Each row is a point on a tangle of strands that fork, close into loops and nearly touch. The rows are in no order.
In the rows, 128 means zero.
Two points are linked if the straight distance between their rows is under 94.2. Some points are linked to none.
zeman: [ 97 165 124  84 155  77 135 126 149 170 113 180 155 167 152 171 111 176
 107  79  69]
zusum: [173 176 140 125 133  86 211  87 119 162  79 154 123 151 129 117 109 161
  96 135 105]
Movit: [128 110  99 170 122 132 105 140  98  99 121 151 134 102 122  61 107  96
 103 143 176]
Luzi: [138 173 130 123 163  97 135  66 145 179 113 125 159 152 147 147  89 173
 138 107 101]
golon: [178 123 139 113 148 142  76  78  45 134 131 134 131 166 173  98 126 103
 102 107 107]
fulor: [157 113 145 109 149 160  66  89  64  89 146 143 118 145 153  91 114  89
 138 109 138]
Visus: [ 69  80 141 103 113 119  91 153 140 157 157  95 121 107  97 146 168  74
 160 161  95]
Por: [110 159 154 135 127 151 187 128 157 166 138 177  90 127 130 125 111 171
  84 106 152]
Duf: [129 169 113 123 143  81 153  96 144 170  98 137 168 144 130 154 141 140
 145 124  95]
zumuf: [150 158 114 122 151 134 139  77  82 159 124 126 116 156 124 107 130 168
  69 134 154]
ranu: [171  89  75 180  91 130 146 145 114  74 129  98 136  78 126  87 134 116
 136 154 167]
bive: [112  44 146 158  56 131 151 197 142 124 150  75 113  85  79 131 127 114
 191 186 120]
luzo: [102 121 147  94 121  62 119 116 146 189 128 124 173 120 124 159 158  86
 188 122  53]
berem: [115 114 106 157 117 130 129 207 112  90 125  98 148 101 128 112 140 177
 135 118 174]
Toma: [ 95 162 124 100 137 126 147  95 139 165 106 176 150 150 152 146 113 163
  88  85 103]
Zazep: [ 70 149 147  62 166  90 146 123 146 145 112 183 147 134 102 161 122 114
 128 122  85]
zevom: [ 92 122 101 126 130 174 122 100 135 109 113 143 124  99 123 107 133 101
  96 116 153]
kag: [152  93 163 141  87 104 169 206 137 142 119  98 123 113 103 124 181 117
 161 176 119]
Roli: [143  50 120 161  67 156 156 192 134  98 128  65 110  79  67 143 103 109
 164 158 106]
libo: [163 165 134 132 132  78 187 129 162 135  83 128 151 138 133 165 142 144
 142 127  93]
Rop: [134 126 113 143 133 164 180 126 130 105 106 103  94  75 128  94 120 126
  81 142 192]
zag: [115 167 145 141 150 136 147  99 126 167 144 190 110 158 133 104 111 163
  79 105 158]
Pev: [165 133 138 168  98 139 155 217 122  80  86 119 128 112 121 110 102 142
 118 128 155]
nog: [166 141 135  98 188 143  94  52  82 152 169 103 119 170 153 135 106 158
 106 127 168]
Pava: [ 89 137 144  81 141  45 120 111 135 180 114 142 163 107  90 164 109  64
 182 145  42]
ved: [149 152 135 122 173 105  80  77 145 140 165 118 141 173 159 175 119 154
 182 123 115]
pedus: [142 143 117 139 134 128 142 153 113 130 129 108 126 135 124 126 143 185
  92 141 154]
famo: [118 133  96 182 104 141 135 154 177  72 124 119 117  92 106 139 117  94
 157 156 139]
somi: [128 118  71 148 156 158 113 110 104 115 136 110 109  94 139  78 135 158
  78 126 196]
samer: [133 128 127 152 130 167 192 107 159 137 132 151  90 105 133 107 110 158
  83  93 157]
zolub: [135 129 132 148 100 118 137 188 135 115 117 111 124 121 118 135 171 125
 149 162 127]
kuzaz: [154 122 153 100 132 127  72 103  86 145 132 113 150 169 163 151 131 111
 146  97  82]
tes: [ 81 117 115 134 119 171 121 159 138  77 138 110 137  89 100 114 112 123
 129 130 170]
Mamon: [ 99 150 147 121 150 145  98 134 138 120 149 157 128 156 135 135 116 150
  96 111 172]
nafo: [136 165 166 114 168 141 121  50 130 171 150 185 115 174 163 137  78 159
 106  72 106]
Nakoz: [128  99 120 177  93 140 144 205 165  79 113  90 123  80  82 124 116  96
 160 160 117]
rezin: [161 144 137  92 140 125  88  68  71 159 108 131 147 175 157 120 111 136
 114  91  83]
Rik: [ 92  77 151 108 117 138  84 114 132 159 167  96 135 119  90 163 169  67
 203 159  76]
Vuf: [ 90 140 133 141 108 138 115 170 108 121  99 165 136 139 138 109 137 137
 102 123 145]
Mulop: [176 142 131 132 147 116  79  94  83 166 164 104 142 207 143 146 139 164
 135 144 120]
luseb: [102 146 141 137 153 170 123 117 126 142 156 172 124 136 142  82  97 156
  67  98 175]
Bok: [154  97 101 171  85 118 156 169 131  92 104  98 117 111 128 102 157 116
 140 141 143]
Sivi: [183 141 149  77 178 170  85  63  97 133 175 109 115 171 162 144 103 163
 120  90 132]
bemat: [136 128 165 143 129 132 175 202 171  74 106 113 111 103  89 141  98 103
 137 147 156]
Lamub: [175  75 145 123 116 162  46 109  74  90 167 122 108 148 142 103 131  89
 174 117 120]
nal: [ 92 137 143  83 113 114 119  93  88 160 114 140 152 141 115 147 148  87
 136 126  70]
Dopi: [142 163 131 122 147 131  96  74 123 170 145 163 122 195 149 141  86 172
  80  97 104]
nefu: [126  57 179 142  72 114 152 218 165 134 148  92 120  86 107 135 155 116
 179 163 116]
sikob: [169 157 114 114 159 129  78  78  97 169 142 110 137 204 152 152  97 187
  95 119 110]
durel: [140  90  93 137 126 130  66 108  60 126 168 117 114 149 150  94 166 129
 146 147 161]
gapas: [119 153 121 113 137 149 181 121 148 123 108 103 103 105 102 116 142 138
 105 136 171]
suzu: [152 104 158 134 111 135 166 230 142  80  86 104 109 122 124 127  90 108
 135 125 143]
Kimo: [110  85  67 178 122 152 100 128 112  83 129 132 142  65 106  61  82 105
 138 155 169]
Fidu: [165 168 117 130 160 121 109  43 146 157 139 116 149 175 153 154  99 165
 151  99 130]
Mulag: [164 157 149 122 128 142 206 154 154 113  96 114  85 117 120 137 111 145
  93 124 171]
paba: [101 115  96 129 111 173  91  89 113 103 139 142 133 123 117 119 139  74
 130 133 123]
dute: [138 132 153 120 120 110 175 187 172  94  93 117 106 107  70 149 115  74
 155 171 102]
fese: [134 143 125 112 169 139 111  64 104 143 149 131 106 151 153 111 119 164
  90 124 175]
meve: [172 158 147 132 129 116 215 134 141 132  83 139  94 143 125 133 106 161
  80 121 127]
Setom: [120 130 129 171  93 130 149 201 106 117  88 151 126 125 121  93 129 145
  99 124 140]
kavuf: [102  95 108 156 112 145 135 200 143  75 127  92 156  82 109 114 103 137
 147 133 175]
naf: [105  96 134 121  62 108 138 122 144 171 126 123 147 120 123 153 202 123
 158 140  77]
nipab: [141 138  90 143 149 142 150 108 127 134 115 121  95 109 160  90 139 150
  59 132 182]
voni: [109  62 158 135  79  75 159 211 176 163 146 109 115  78 121 151 181  95
 151 150  81]
saso: [123 157 108 135 116 137 159 100 134 105  95 164 127 104 137 115 125 121
  88 122 133]
Dukas: [103  96  96 161  76 162 110 116 112 109 135 105 118 100 110 111 154  81
 145 160 125]
gadat: [ 93  87 133 123  79  93 122 178 170 159 138 119 134 112 139 155 196 101
 148 141  72]
denus: [ 81 133 134  89 148  80 153 106 142 152 110 179 150 140  84 155 120  79
 158 132  49]
par: [106 112 124 102  94 104 133  97 118 166 112 116 165 133 113 153 178  98
 170 127  66]
foman: [123 171 166  96 154 101 194 122 180 164 101 158 124 114 120 157 116 140
 119 123 114]
Garob: [146 137 153  88 150 143 112  40 129 138 138 170 125 156 161 129  74 122
 109  67  95]
lim: [ 73 127 100 117 124 150 105 150 145 103 145 100 139 103 109 152 157 105
 152 139 151]
putug: [118 135 108 163 124 144 104 167  99 101 137 117 127 134 155 111 142 182
 116 141 169]
nasab: [164 143 125 135 134 127  80  97  77 134 166 119 122 170 153 122 150 160
 138 146 162]
Govi: [133 128 147 125 123 140  56 119 112 119 158 141 129 159 154 138 139 115
 151 118 122]
vok: [104 150 149 102 150 161 111  97 132 137 138 148 132 147 126 134 113 114
 128 101 137]
mebi: [154 153 100 156 128 127 148 132 118 110  99 140 107 104 146  95 133 131
  62 128 142]
siko: [125 122 138 116  94  72 182 177 157 145  91 118 134 103 117 161 178 101
 148 143  48]
Kisa: [115 151 111 152 131 118 146 122 183 107 134 126 118 110 125 143 139 109
 137 143 141]
sen: [126  80 129 140 102 149  47 120 104 103 174 134 122 142 130 113 146  85
 181 117 133]
nunid: [134  83  84 149 101 146  96 124  89 110 146 107 118 108 133  89 168 112
 149 168 162]
sus: [ 74  97 115 103 121 122 103 179 174 118 160  84 126  88 100 158 152  89
 176 150 110]
sifu: [142 136 124  95 166 144  88  79 131 117 163 113 123 170 152 167 134 138
 179 108 154]
Fevir: [164 159 146 127 141  82 186 182 192 111 100 138 120 126 139 170 139 133
 131 133 102]
tef: [103 150 121  93 162  36 113 127 140 193 116 168 177 167 136 158 100 163
 134  76  39]
gor: [143 165 162 128 154 109 185 170 210 122 128 127  90 115 126 158 126 128
 122 123 141]
lufa: [111 114 122 164 141 163  84 147  97  94 143 148 136 121 138  67  99 132
 106 124 191]
mes: [116 107 104 159 140 151 106 169 109  78 145 133 167  96 138  74  84 162
 131 136 205]
Dobuk: [168 160 104 141 126 103 138 112  88 161 112 109 138 155 140 124 142 169
  94 156 125]
kiro: [160 123 150  74 170 170  89  50 118 107 164 106 113 149 164 146 111 139
 159 104 155]
vop: [128  56  72 186  82 148 111 150 120  78 132  93 138  60  99  77 108 111
 148 164 157]
Kogef: [130 154 140 138 145 139 162 168 211  98 125 124  97 102 102 148 127 119
 147 151 162]
Tipa: [ 77 145 153  80 153 101 121 128 104 145 115 180 162 154 124 140 145 110
 116 107  77]
Puz: [130 136 136  99 161 166  92  55 102 115 139 153 133 158 153 132 114 109
 103  85 113]
sali: [110 167 128 120 127 125 163 116 115 141  96 157 135 127 126 139 146 138
  83 111 116]

A fork is a point with three links, a tip a point with one. Leave the first point through the second and follow the links. Name the first fork or tip that comes.
mes / lufa: nefu
Fevir / libo: Rik
Puz / Garob: saso
Rik / Visus: Kogef
Dopi / nafo: samer

How many points has the smallest loop of links through each point below? Write none if it is on no loop.
denus: 7
kuzaz: 7
Puz: none
Luzi: none
